Each row is a point on a landscape with many valleys, with its height.
From any point a ball rolls to the lowest of the 4 points nearest to it. It stops when none of these is lower. Distance is the straight distance between rows; heights are no part of it.
K_796 height 2.47: [ 93 147 145 140  94 135 114 145  98 188  86 110 147 134 122 126  83 102
  80  91 138 154 101 149 121 155 170 124 107 145 187 151 156 123 153 138
 119 103 130 132 111 140 184 131 143 133 172]
K_267 height 2.62: [122 158 127 120 101 133 123 137 126 164  97  96 164 153 149 123  83 132
 101  87 169 162 125 123 123 145 166 161 111 145 186 131 137 129 151 130
 122 126 133 135  75 155 170 143 133 137 168]
K_733 height 1.50: [110 115 111 127 163 158 125 144 112  86  91 136 149 127 127 140 154  70
 178 169 107 131 119 176 117 138 108 147 123 121  69  71 108 106 109 122
 137  89 115 124 110 127 144 119  96 159 112]
K_193 height 4.06: [168 129 127 100 141 118 141 117 161  91 128  64 152 132 173 105 136 135
 173 178 154 147 146 101 108 106 154 168 153 162 102 126  44 115 121 105
 152 161  57 110  78 119 152 118 105 122 160]
K_250 height 3.11: [134 145 140 145 135 136 130 114 107 172 111 105 128 127 164 121  94 217
  93  72 140  74 139  97 165 108 145 114 159 139 173 169 129 142 154 117
 122 163 178 145 106 137  84 137 143 131 132]
K_651 height 3.41: [189 122 131 123 140 133 158  96 143  84 129  81 135 145 167  82 137 104
 172 184 133 124 143  84  73  83 133 176 117 164  74 116  42 112 119  93
 154 125  62 110  78 104 126 135  75  94 155]
K_556 height 3.35: [130 118 181 139 155 112 155  90 123 158 152 133 106 118 162 117 132 244
  98  72 125  71 133  79 165  82 118  92 163 129 124 190  95 139 138 140
 140 184 140 158 143 169 112 114 157 141 106]
K_590 height 3.09: [151 138 133 131  95  99  90  95 134 191 134 110 144 158 170 103 122 161
 114  98 228 126 125 104 150 148 148 160 118 155 195 134  70 123 164 132
  97 193  94 108  78 136 178 151 139  96 187]
K_252 height 3.94: [151 131 162 141 148 136 135 116 136 146 139 127 112 118 177 116 123 225
  96  78 132  80 150  98 160  95 133  97 171 145 149 178 100 150 134 123
 120 166 138 150 115 162  90 137 160 138 111]
K_853 height 4.98: [134 108 111 118 151 144 164 131 127  99 172 150  88 106 113 133 134 176
 105 100  76 113  80  69 146 158  68  92 156  89  93 124 131 133 137 184
 111 133 163 122 142 115 135 124 134 130 102]
K_456 height 4.50: [156  87 126 104 144 135 143 131 133 104 154 143  45 126 107 136 155 166
 125 149  69 130  99  60 128 165  54 125 186 100  96  89 117 123 110 189
 128 114 139  96 160 112 136 115  87 126  98]
K_295 height 3.80: [146  99 179 139 156  98 141 100 153 118 157 135  80 118 167 103 151 242
  98  71 100  90 130  64 148  91  82 111 171 118 109 173  95 147 120 158
 125 152 102 146 150 149 126 102 147 138 110]
K_878 height 2.30: [140 124 136 120 151 165 134 105 118  85 100  96 171 152 138 118 139  68
 183 155 104 133 146 123 100 114 123 148 127 145  59  97  65 123  99 112
 168 103 103 141  84 138 153 109  84 147 142]
K_932 height 3.91: [131 100 190 118 144 124 105 125 153 100 123 104  75 149 125 103 152 179
 141 139  80 130 128  64  98 122  70 160 188 124 100 130  89 143 131 161
 151 104  88  86 160 117 156 128 112 136 100]
K_197 height 4.07: [177 129 117 109 130 117 140  96 156 111 137  84 151 128 166  81 143 133
 167 181 165 124 157  95  83 101 145 173 121 166  68 121  51 119 133  97
 131 142  56 100  64  98 141 125  91  92 165]
K_585 height 3.96: [107 149 157 150 134 142 164  87 111 174 145 121 110 132 147 123 122 226
  92  70  96  51 128  84 201  99 129  93 169 118 131 163 131 118 162  98
 131 163 159 135 135 150 103 128 184 153 123]
K_370 height 2.18: [134 141 128 111 134 154 138 136 112 105  97  97 176 158 134 111 128  74
 159 156 129 137 141 130  83 113 139 145 104 159  93 104  95 124 115 116
 156 133 100 147  78 136 161 102 114 146 154]
K_537 height 3.33: [ 91 139  90 149  84 109 134 161 128  67 146 167 154 122  74 165 118  98
 134 174 145 134 136 156 165 123 118 106 127 107 137 104 211 148  95 142
 118 117 165 129 188 128  60 108 123 156  83]
K_343 height 2.80: [143 135 136 119 101 113 120 118 125 181 112  97 154 160 165  97  79 141
  98  96 215 140 131 115 138 148 166 161 106 166 195 139 116 125 165 118
 106 173 117 119  94 147 184 147 143 115 195]
K_413 height 2.41: [101 162  96 139 123 106 113 157 100 137 117 171 128 118 109 157 112  24
 125 166 149 128 152 182 126 148 136 109  61 142 144 108 166 115 117 121
 124 106 135 119 117 129 138 113 111 153 118]
K_445 height 3.84: [130 145 142 131 136 149 134 121 119 158 134 113 124 121 151 126 116 205
 103  68 131 100 113 101 161 101 113  98 160 117 148 149 125 141 156 113
 122 150 145 156 126 147  94 133 146 142 111]
K_980 height 5.12: [ 64 116  95 130 136 123 176  85 100 179 163 148 131  89  91 139 100 176
 119  70  77  53 115 132 188 128 170 100  93  94 139 110 181 126 135 105
 127 155 201 153 179 105  89 123 187 125 145]
K_634 height 3.07: [165 129 123 117 117 123 108  95 134 163 134  97 148 162 173 104 140 127
 168 140 228 127 150  99 116 134 161 179  96 176 139 108  64 135 161 126
  97 178  69 100  57 131 184 157 121  97 171]
K_724 height 3.06: [147 157  75 113 132 122 119 123  98  91 106 192 152 130 127 141 132  30
 172 174 129 121 185 198  94 135  98 121  73 136  85  75 144  90  90  89
 124  97 118 128 113 114 136 128  76 183 107]
K_700 height 3.42: [127  99 101 130 137 155 158 150 142 102 159 148 121 121  93 137 158 139
 104 114 111 109  94 122 135 164  92 100 162  97 119 101 144  99 130 151
 114 133 171 141 162 137  93 133 141 123 105]
K_43 height 3.59: [111 137  94 173 102 124 133 168 120  46 141 174 132 123  65 161  95  95
 162 200 130 137 148 167 146 142  94 128 117  83 107  96 175 151  63 172
 135 114 146 118 213 138  70 120  80 174  80]
K_523 height 4.30: [172 100 168 120 132  90 135  90 158  83 134  80 110 120 144  87 145 109
 175 198 123 119 162  63  96  51 114 190 152 118  92 158  32  95 130 104
 164 118  63  76 118 111 160 152  94 103 142]
K_354 height 2.73: [173  77 178 129 165  94 132 114 161 153 155 144  93  91 183 127 161 234
 100  80 148  82 144 119 166  79 162 132 180 137 113 211  66 143 141 148
 132 207 114 147 144 173 128 141 141  97 113]
K_284 height 2.88: [ 92 141 111 132 103 126 113 152  96 164 125 155 143 106 115 154 126  95
  87 112 111 137  91 151 135 140 155 102 106 117 149 136 202 133 134 114
 117 106 192 138 137 111 105 134 137 124 139]
K_805 height 2.49: [121 133 139 126 183 171 109 151 144 105 109  76 144 162 149 128 141 138
 140 138 124 149 130 116 127 115 122 146 163 126 131 132  94 120 130 117
 154 108 118 122  99 121 141 130 127 150 123]
K_809 height 2.74: [179 135 120 113 114 164 167 108 114  93  84 130 150 139 162  91 152  85
 153 177 149 129 141  93  55 100 128 198 100 157  76 113  58 126 138  89
 142 137  68 112  60 120 128 122  77  96 151]
K_670 height 4.01: [131 186  62 119 127 112 130 134 109 105 113 192 126 128  99 144 103  25
 174 197 146 127 195 203  98 142  99 118  44 132 113  82 164  95 108  93
 110  96 107 137 161 129 121 123  96 176 108]
K_806 height 1.83: [108  97 113 131 143 167 107 151 117  83 148 143 133 130 112 164 151  71
 154 156 118 129 109 162 141 145 100 139 146 110 100  92 151 112 119 138
 145 102 138 124 125 129  97 128 107 164  98]
K_573 height 2.08: [106 129 137 121 158 176 111 169 128 132 127  86 145 132 141 125 141 145
 109 100 119 139 126 129 144 132  99 116 162 119 129 129 124 125 128 145
 133 110 133 119 103 146 112 127 124 148 118]
K_772 height 2.79: [124 163 133 111 139 125 106 133 127 137 111  73 165 148 169 103  94 133
 117 122 149 162 136 121 137 130 139 139 140 151 155 127 114 131 137 125
 121 143 114 120  80 155 156 138 147 153 160]
K_843 height 6.00: [ 78 187  92 167 107 112 116 102 131 175  98 161  99  98  68 152  83  58
 120 170 139 149  91 198 149 181 174  49  88 125 196 145 198 125 104  91
  92 105 116  92 158  77 116 127 121  72 122]
K_139 height 4.14: [ 92 138  89 139  88 112 158 176 148  64 141 177 151 102  38 179 107 133
 124 149  93 137 130 135 171 156 101  79 136 117 142 114 199 134  87 131
 109 127 204 143 221 143  65 110 143 142  81]
K_917 height 2.15: [102 111 114 128 137 142 106 157 115 108 144 146 148 114 116 147 142  92
 129 138 123 144  98 177 136 157 114 118 151 112 109 105 181 127 125 144
 133 108 166 135 125 138  96 131 127 143 110]
K_277 height 5.84: [102 149  94 118  95 101 125  96 112 209 112 185 130 102  88 152 125 125
 100 111  81 111 112 155 158 150 188  61  77 130 183 146 234 127 102 102
 102 136 160 126 189  86  78 120 160 122 140]
K_78 height 4.21: [130  86 102 128 135 162 151 162 137  82 151 151  86 148  89 139 160 131
 140 130 102 134  87 109 132 167  72 123 183 103 104  86 139  96 111 194
 114 129 143 108 169 127 125 116 119 143 100]
K_663 height 1.09: [115 157 131 123 118 161 111 143  99 165 108 102 154 134 147 123 110 145
  81  98 120 146  92 124 132 124 150 130 135 132 177 158 162 132 156 118
 111 115 159 141  82 132 117 132 137 136 147]
K_514 height 4.46: [175  84 190 114 176 100 112 129 181 114 145 129  75 118 178 123 167 219
 122  80 133 119 160  93 128  84 127 141 184 125 134 189  71 144 138 162
 140 151  84 119 155 150 130 134 143 128 126]
K_777 height 1.07: [ 72 155 133 157  88 117 116 105 121 201  66 124 114 106  86 139 105  74
 106 112 132 148  61 208 133 150 172 114  95 112 203 137 173 132 131 103
  95 101 102 113 159  87 148 141 152  73 139]
K_214 height 3.25: [158 126 137 105 154 107 106 119 155 120 132  65 160 140 185 109 125 166
 152 142 170 154 143 110 134 117 153 160 157 160 150 128  50 125 124 121
 131 166  93  99  76 112 146 135 124 120 148]
K_694 height 3.68: [173 122 134 105 133  84  88  93 162 156 146  93 158 129 188 102 133 161
 142 127 200 146 120 126 141 127 156 172 147 165 136 126  60 137 157 111
  90 202  84 111  69 126 178 142 130 110 167]
K_118 height 0.01: [170  90 200 125 168 102 125 119 158 107 158 145  84 124 165 116 153 224
 108  82 102 108 139  70 128  98 107 121 176 113 116 189  97 147 121 158
 147 161 102 141 136 161 126 131 136 132 116]
K_138 height 1.89: [ 82 122  88 121 115 101 159  87 122 176 145 176 127  93  92 151  92 149
 125  77  58  98 104 157 196 130 196  84  83 107 145 132 207 140 106 100
 122 141 195 163 206  93  56 124 181 125 141]
K_335 height 4.05: [183  88 182 123 189  90 119 124 166 137 157 127  91 106 183 126 147 208
 128  93 151 111 154 105 143  98 139 139 179 139 133 187  66 130 142 136
 129 165 111 119 127 149 137 152 150 123 123]
K_425 height 2.12: [ 96 150 113 143 105 114 106 150  96 161 110 139 129 127 114 145 118  39
 108 142 143 159 116 192 120 154 143 112  71 125 141 113 165 115 133 112
 120 112 125 113 117 137 168 122 128 125 125]
K_157 height 3.67: [214 112 117 128 136 123 152  92 156  77 115 103 127 125 169  80 155  84
 154 185 141 129 167  83  55  71 126 201 127 158  77 131  35 116 128 106
 151 126  47  95  71  88 121 134  57  77 164]
K_604 height 4.28: [154 123 140 114 159 128  99 132 159 113 127  88 122 134 175 118 116 199
 115 113 147 132 150 111 133 119 135 150 176 153 144 162  85 137 159 109
 132 143 123 120 109 133 113 130 142 130 128]
K_937 height 2.37: [169 145 126 111 136 152 144 107 130  98 100  86 164 158 176  95 137  92
 146 166 135 140 157 106  94 108 150 166 116 145  93  92  65 144 108 107
 162 119  81 124  65 136 149 101  94 126 159]
K_259 height 2.27: [ 99 132 139 137 125 140 100 156 108 155 134 135 140 114 109 162 141  77
  98 124 126 139 104 165 138 143 142 112 111 113 146 130 202 130 128 126
 107 106 180 119 121 130 120 136 130 136 123]
K_949 height 1.65: [103 129 143 118 149 153 104 165 112 131 128 103 162 137 135 134 135 119
 117 118 103 139  97 143 127 128 130 147 146 120 131 128 148 132 140 131
 130  97 159 136  98 140 126 129 137 147 123]
K_787 height 5.61: [ 88 110 122 141 145 148 186 113 111 142 180 149 132 106 105 130 130 193
 108  62  76  62 113 105 189 129 112  82 129 108 129 129 159 107 161 117
 120 144 187 150 159 128 103 117 180 129 108]
K_850 height 2.09: [102 145 131 109 146 157 120 142 110 113 111 100 154 141 141 131 126  76
 146 150 127 149 128 135 105 122 135 161 101 132  96 111 108 142 108 123
 125 103 127 148  84 147 168 116 107 161 142]
K_753 height 5.05: [144 127 159 143 156 131 168 112 127 117 165 143 100 124 149 113 148 224
  96  70  95  96 103  72 164 115  81 101 186 114 112 163 110 144 126 147
 112 140 133 134 148 137 136  94 141 131 111]
K_665 height 4.81: [108 109  87 111 128 131 161 131 115 114 161 153 135  97  97 155 121 140
 126  92 102 114 100 122 160 148 120  74 129 107 133 124 198 123 147 121
 126 135 197 152 183 131  70 139 164 117 119]
K_228 height 1.91: [ 87 148 137 135  95 149 125 132  85 191 106 130 141 117 124 139 111 118
  64  93 104 124  97 156 107 149 170 124 121 133 160 150 210 128 157 123
 118 113 169 120 103 112 123 135 129 132 151]
K_489 height 4.02: [ 97 131  97 131  88 100 127 131 121 119 141 172 134 108  91 145 143 109
 120 146 132 140 113 163 169 149 140  86 106 124 142 136 237 134 117 118
 123 133 197 142 170 134  51 124 123 127 114]
K_515 height 2.52: [154 139 129 130  92 159 134 129 120 159 111 102 158 175 151  95 140 113
 155 132 217 117 171 123  90 146 145 166  64 173 126 105  86 134 171 124
 118 140  58 131  78 128 163 139 118 111 164]
K_739 height 4.67: [169  71 143 105 126 112 108 116 134 110 150 116  44 123 104 116 145 201
 135 140  54 132 107  50 113 135  66 149 197  87  81 119 112 155 112 182
 132 117 135  86 153 102 140 109 106 141 111]
K_512 height 4.23: [172  94 187 117 155 109 106 108 147 117 149 126  63 121 139 110 151 228
 126 103  67 127 131  66 100  98  72 151 191 111 112 159  99 159 113 176
 129 124  94 118 149 126 150 123 127 131 116]
K_406 height 2.19: [148 146 116 119 106 156 143 135 101 145  89 118 164 146 131 117 140  57
 162 146 141 145 153 143  87 135 144 140  84 159  83  97 105 134 128 121
 140 114 114 158  84 153 184 102 118 146 140]
K_984 height 4.77: [ 81 171 101 126 103 118 118 103 122 191  81 160  95 114  90 156 110  87
  98 140 124 140 100 194 141 179 197  65  94 124 197 160 213 131 120 103
 109 106 118 117 189  70  96 139 135  91 124]
K_988 height 3.51: [170 119 162 145 170 116 114 131 158 144 147 128  96 125 182 109 139 223
  96  75 138 109 148 104 141  76 145 139 189 133 160 206  76 140 137 127
 134 159 119 130 130 150 110 137 152 123 104]
K_608 height 3.21: [ 96 121 102 158 100 139 158 180 145  55 152 171 127 130  61 151 125 108
 146 174 133 135 127 146 144 156 100 114 151  97 124  99 154 124  72 178
 128 115 154 135 191 148  85 134 120 158  97]
K_522 height 2.31: [118 168 132 149  89 128 126 150  94 166  93 134 161 135 109 116 123  31
 159 146 151 139 153 186  89 128 135 124  63 145 109  91 139 116 128 110
 122  93 117 158 100 139 175  95 138 137 131]
K_765 height 1.92: [104 127 120 134 122 139 118 148 100 127 112 133 164 132 132 140 132  66
 117 137 123 158 119 167 120 133 133 123 105 117 119 123 147 133 126 136
 120 105 148 131 101 130 154 121 123 146 133]
K_112 height 3.22: [106 185  84 164 100 106 128 125 111 169 102 143 101 106  82 152  74  11
 149 179 160 163 169 210 121 142 127  89  46 126 156  92 143 115 133 100
 107 102 111 127 121 120 139 121 131  89 103]
K_778 height 4.44: [166  96 154 105 168  96  83 147 190 113 139  96 129 118 174 126 136 198
 144 126 164 139 159 131 129 107 155 163 182 149 150 150  45 122 134 118
 134 148  93 119 106 136 139 151 138 122 120]
K_119 height 5.64: [122  97 102 120  99 133 195 174 149  38 152 186 110 121  87 161 110 135
 109 141  71 113 116  93 134 161  86 106 171  84  84 108 166 101  75 195
 105 135 190 127 205 138 117 126 120 135  85]
K_59 height 2.45: [115 106 120 127 143 167 130 150 133 112 160 134 125 135 108 152 157 141
 122 119 114 125  91 148 140 146  92 114 161  96 120 100 151 125 134 154
 127 109 155 136 124 124 107 135 127 149 100]
K_691 height 2.97: [ 93 124  96 124 124 128 108 145 109 136 143 151 151 119 119 155 140 118
  95 108 120 131  91 158 152 143 134 105 136 102 133 120 199 128 138 132
 120 120 201 140 151 124  77 144 156 135 113]
K_862 height 0.70: [156  95 207 113 171 110  98 119 162 101 131 112  80 138 145 113 162 202
 132 124  93 132 148  72 106  89 101 158 189 128 128 172  84 147 130 157
 157 142  83  98 151 109 131 142 130 138 114]
K_310 height 1.98: [105 144 145 119 109 134 124 143 115 149  99 105 175 155 128 125 103  74
 116 118 140 154 127 133 113 132 150 138  89 143 120 110 131 149 125 132
 131 113 122 129  85 160 180 131 137 140 166]
K_876 height 4.80: [135 100 132 128 150 151 133 130 142 113 150 128  94 145 129 141 159 191
 111  90  92 115 114  97 127 131  58  98 170  92 116 129 111 125 149 175
 127 117 131 137 149 126 118 115 130 136 107]
K_79 height 4.48: [117 115 104 133 147 161 164 135 114 113 165 140 126 116 108 147 140 175
 115  89  97  98  84 114 160 143 103  99 147 103 119 118 151  96 159 137
 123 131 174 135 137 147  97 121 157 122 118]
K_476 height 2.70: [ 94 147 124 132 106 112 104 133 116 167 103 159 118 108 106 148 131  64
  95 123 133 142 107 186 137 151 157  92  76 126 171 144 198 114 126 109
 109 120 145 112 137 101 142 122 122 102 122]
K_108 height 2.22: [112 118 130 103 156 167 107 144 120  96 103  87 146 162 130 127 145 103
 137 143 109 138 121 136 129 109 104 140 148 113 104 100 108 133 126 122
 153  98 129 127  94 144 151 131  96 162 134]
K_179 height 2.34: [ 89 144 131 148  89 127 116 126 114 186  94 112 133 121 108 120  92  75
  98 102 147 161  99 182 130 149 159 115  96 129 191 142 165 123 141 127
 115 105 123 124 127 129 163 141 139 108 146]
K_45 height 2.32: [146 154 123 125  89 149 138 134 125 161 107 112 175 168 146 108 121  84
 145 128 182 141 166 119  93 148 161 153  63 164 122  98  93 146 152 124
 138 139  86 153  82 124 172 128 133 125 177]
K_584 height 3.90: [ 89 149 110 139  86 110 124 121 117 192 107 156 116  90 108 146 122  76
  94 130 122 132  84 188 130 167 170  86  84 116 179 152 222 129 122 117
 106 104 150 122 175 101 106 131 144 106 145]
K_85 height 4.10: [138 124 153 105 177 123  99 109 155  88 123  73 114 153 137 108 125 138
 164 158 125 139 144  83 106  85 119 176 174 132 129 140  65 111 119 126
 174 120  79 106 122 116 156 130 121 127 130]
K_434 height 3.20: [189 123 125 123 128 141 135 103 138 125 120  94 148 156 172  71 165 118
 144 166 202 122 160 106  79 114 134 174  88 168  97 108  58 130 159 109
 110 155  58 119  65 103 167 139 103  96 155]
K_333 height 3.26: [ 85 133  90 139 116 112 112 174 118  95 153 172 140 112 108 165 123  75
 122 164 155 124 130 172 146 148 125 117 102 113 131 112 196 143 102 142
 127 123 174 118 151 117  73 125 107 149  98]
K_158 height 2.71: [108 111 109 141 119 140 126 183 144  72 167 179 135 124  79 162 137  99
 132 138 137 133  95 162 157 143 103 108 145 109 126  95 171 117 108 168
 142 123 174 131 161 135  80 124 123 153  80]
K_293 height 4.42: [137 111 151 120 169 136 117 105 157  86  99  79 112 145 136  91 135 118
 177 157 104 128 137  94  89  97 121 178 156 127  97 122  49 105 114 114
 174 105  78 102 111 122 139 133  95 117 144]
K_183 height 3.50: [112 141 106 128  93 137 131 101  91 210 118 157 131  91 117 156 120 137
  92  86  79 106  96 148 129 136 178  89 117 112 150 140 218 141 136  96
 113 123 173 144 138  93  90 136 145 101 147]
K_599 height 3.03: [119 139  76 130 138 123 121 153 111  85 119 182 134 116 114 159 115  42
 152 204 129 128 159 199 108 151  98 141  79 141 101  93 172 120  98 120
 130  94 134 124 138 112 115 126  94 189 105]
K_588 height 4.62: [158 102 174 130 152 113 114 108 152 110 147 126  58 127 136 115 157 211
 120 107  78 138 111  67 108 111  63 121 191 104 113 145 109 149 101 188
 134 116 120 118 151 108 139 112 120 132 113]
K_546 height 2.46: [121 141 125 157  69 141 125 131 135 187 100  99 164 168 139 107  94  88
 151 105 208 161 147 123  94 140 176 165  51 149 144 104 101 131 142 135
 135 122  85 141  93 148 171 142 146  98 179]
K_767 height 2.65: [ 74 181 107 167  99 113 108 119 111 185 110 140 106 106  86 141  83  26
 132 155 154 165 123 214 132 150 142  90  67 121 166 132 170 109 131  96
 107 105 126 114 137 115 147 116 121  95 118]
K_422 height 5.34: [178  81 185 103 169  89  97 135 165 103 156 117 109 114 166 128 152 207
 129 104 136 130 150 113 121  85 131 148 177 131 134 179  59 121 149 138
 137 166  87 109 157 122 135 163 143 106 126]
K_889 height 2.43: [116 153 151 173  60 130 130 129 112 185  95 121 155 122 112 107 103  41
 147 126 174 176 145 162  89 136 143 132  60 137 154 105 129 136 128 116
 128 100 102 161  91 145 158 130 163  96 146]
K_478 height 3.49: [183 122 134 115 134  81  86 106 137 171 132 101 134 122 195 139 108 183
 107 100 194 142 120 130 180 123 148 171 150 168 178 153  81 144 160 105
  90 194 126 114  84 147 160 158 142 105 164]
K_28 height 5.82: [109 100  83 132 112 134 196 158 137  60 148 177 121 123  76 138 104 155
 113 106  78 118  99 100 149 160 100  91 146  95 107 118 163 124 101 161
 118 139 201 159 211 143  99 121 145 142  89]
K_695 height 5.88: [ 73 120  77 133 131 114 186 113 118 127 157 188 135  87  66 160 103 149
 130 107  70 108 116 131 185 128 155  90  99 120 148 105 223 140 113 102
 124 141 208 161 208 124  75 117 182 120 125]
K_235 height 4.55: [109  94 128 117 153 178 114 132 138  98 133 102  99 159 103 137 163 124
 152 154  91 124 106 127 122 141  86 154 167 106  91 101  96 126 126 163
 163  94 104 103 141 128 141 128 108 137  99]
K_688 height 3.40: [148 127 147 122 170 132  89 120 168  91 130  65 121 141 165 129 137 165
 135 139 124 146 141  92 120 105 118 164 186 134 145 147  69 118 123 126
 160 139 102 124 120 126 140 135 135 130 120]
K_560 height 2.99: [175 144 131 112 134 130 116 113 142 125 137  89 175 167 187  91 143 143
 142 142 196 144 163  95  97 137 164 167  97 174 104 101  79 134 142 127
 127 162  65 114  78 115 174 136 117 122 167]
K_713 height 1.57: [167  74 201 101 145  74 106 102 158  82 133 116  68 128 129 104 172 136
 157 178  98 126 152  47  84  86 115 199 161 132 105 164  75 124 127 139
 165 112  94  65 141  99 179 145 110 117 134]
K_745 height 2.33: [ 97 160 133 160  78 128 118 128 106 176  91 132 130 126  99 123  95  39
 145 133 156 174 143 192 109 148 140 120  60 129 146 120 134 138 132 117
 112 109 104 147 111 132 169 123 149 110 126]
K_429 height 2.48: [181 136 119 115 117 160 152 119 113 103  87 113 165 151 140 102 147  81
 160 170 120 127 138 122  66 109 131 170 108 153  80  95  62 130 119  83
 155 120  89 142  79 137 130 105  70 121 168]
K_351 height 2.04: [107 135 136 129 111 159 121 125  91 183 121 119 126 110 139 135  96 172
  94  86 102 104 103 122 151 109 148 113 152 136 156 152 175 130 164 103
 107 113 188 149 107 123  87 142 147 127 157]
K_255 height 4.43: [129  97 152 119 169 150 119 123 140  81 111  68 117 158 138 114 148 116
 166 166 102 131 138 102 111 102 101 177 170 130  93 108  76 116 114 112
 185  93  91 114 122 122 146 127  95 145 119]
K_721 height 2.56: [105 151 133 151  77 130 124 123 120 186  94 114 166 152 128 111  75  95
 120  99 185 170 130 133 129 145 160 148  70 144 185 126 122 125 140 138
 131 123 108 143 101 158 174 139 147  98 165]
K_810 height 2.63: [126 182  88 147 113 112 122 135 100 157 111 155 135 116  95 139 121  22
 165 169 153 137 179 205  82 141 114 101  44 131 112  97 142 117 116 104
 123  93 114 150 107 129 150 111 104 137 114]
K_249 height 4.76: [143 131 166 126 157 138 114 132 148 118 135  88 111 150 160 124 150 207
  97  95 116 114 135 105 137 102  99 117 166 123 132 166 103 136 138 128
 138 139 121 145 117 138 114 128 135 141 112]
K_349 height 4.94: [105 112  88 144  95 122 181 183 150  57 149 188 130 122  61 143 109 135
 120 144  95 118 116 120 154 166  97  95 148  88 113 121 182 125  90 176
 120 129 195 146 219 153  86 115 150 149  77]
K_830 height 1.08: [173 105 198 135 166  97 137  98 158 129 165 136 102 104 178 109 150 236
 106  68 131  81 139  91 163  78 147 133 167 127 111 214  86 141 129 141
 141 185 111 146 153 165 130 128 162 126 120]
K_792 height 5.59: [ 89 113  98 141 122 123 190 149 136  88 155 174 142 119  54 145 112 153
 103 112 102 119 104 130 174 157 123  88 128 110 143 115 181 126 119 135
 119 130 209 155 224 148  90 140 152 122  95]
K_135 height 3.05: [ 80 169  99 145 105  94 119 145 117 142 116 174 107 127  91 176  98  33
 121 181 142 136 133 190 154 156 161  92  64 125 166 141 212 119 124 121
 114 110 142 113 158 109 115 118 111 125 116]
K_122 height 3.55: [104 197  67 118 114 106 130 129  94 148 119 158 101 117  82 153  66  17
 156 197 162 143 196 205 117 161 118 107  38 127 143  87 156  95 122 101
 101  95 106 133 139 126 124 129  94 131 111]
K_782 height 4.34: [134 107 115 125 146 161 138 148 132 107 154 141  95 142 109 136 162 162
 119 102  86 121  97  83 127 158  65  98 174  93 108 119 134 118 136 179
 131 108 141 127 154 129 127 126 114 130  85]
K_517 height 3.18: [108 125 117 119 115 147 134 136  93 156 147 126 153 124 115 141 142 151
  88  95 107 115  87 116 151 132 126  99 139 103 132 133 177 123 152 120
 120 124 182 161 115 125  85 138 145 121 124]
K_913 height 4.03: [167  80 210 104 145 101  95 108 160  99 150 121  60 120 135 105 159 207
 143 128  75 147 148  47  89  93  81 172 181 141 102 154  93 178 116 162
 152 128  98  96 159 113 147 135 135 116 124]
K_123 height 2.66: [139 132 131 105 151 146 119 135 146 101 100  63 170 150 164 122 126 132
 147 141 142 150 143 108 120 118 151 148 132 144 124 118  78 144 123 128
 148 130 102 126  88 132 150 113 133 136 160]
K_169 height 2.35: [163 154 111 122 109 137 136 139  89 124  89 170 178 136 113 114 135  50
 170 159 125 117 163 182  56 127 107 125  59 165  77  79 101 119 108  84
 146  92 121 157 101 132 157 110 104 150 133]
K_591 height 3.97: [195 125 136 125 121 109 109  92 147 114 145  95 151 148 174  92 166 130
 166 153 212 129 140 111  88  99 145 170 133 172  81 115  61 140 141 109
 109 170  33 107  50 101 157 132  98 113 147]
K_419 height 4.97: [ 85 136 101 139  92  97 130 132 102 122 156 182 150 112  91 153 107 132
 121 124 107 124 118 148 158 147 145  81 103 111 135 122 230 144 114 105
 123 123 209 155 196 122  59 124 144 118 119]
K_871 height 4.91: [ 73 123  99 126 128 130 158  96  91 183 155 154 116  84 114 138 132 153
 110  78  89  83 103 136 178 128 161  87 126  89 144 122 183 131 145 104
 113 136 199 155 152 105  78 133 171 112 145]

Where does a ball stop that starts at each point below?
K_139 -> K_733
K_267 -> K_663
K_445 -> K_663
K_249 -> K_118
K_665 -> K_733
K_876 -> K_733
K_456 -> K_733
K_335 -> K_118
K_252 -> K_663

Call two points neighbours if one is among the 4 nearest of the other. Go from one point of each pair to the other, from neighbour to neighbour, staying as low as possible. Name the highest point that can't be avoided.
K_733 / K_663 -> K_850
K_118 / K_138 -> K_871
K_777 / K_663 -> K_179
K_777 / K_118 -> K_252
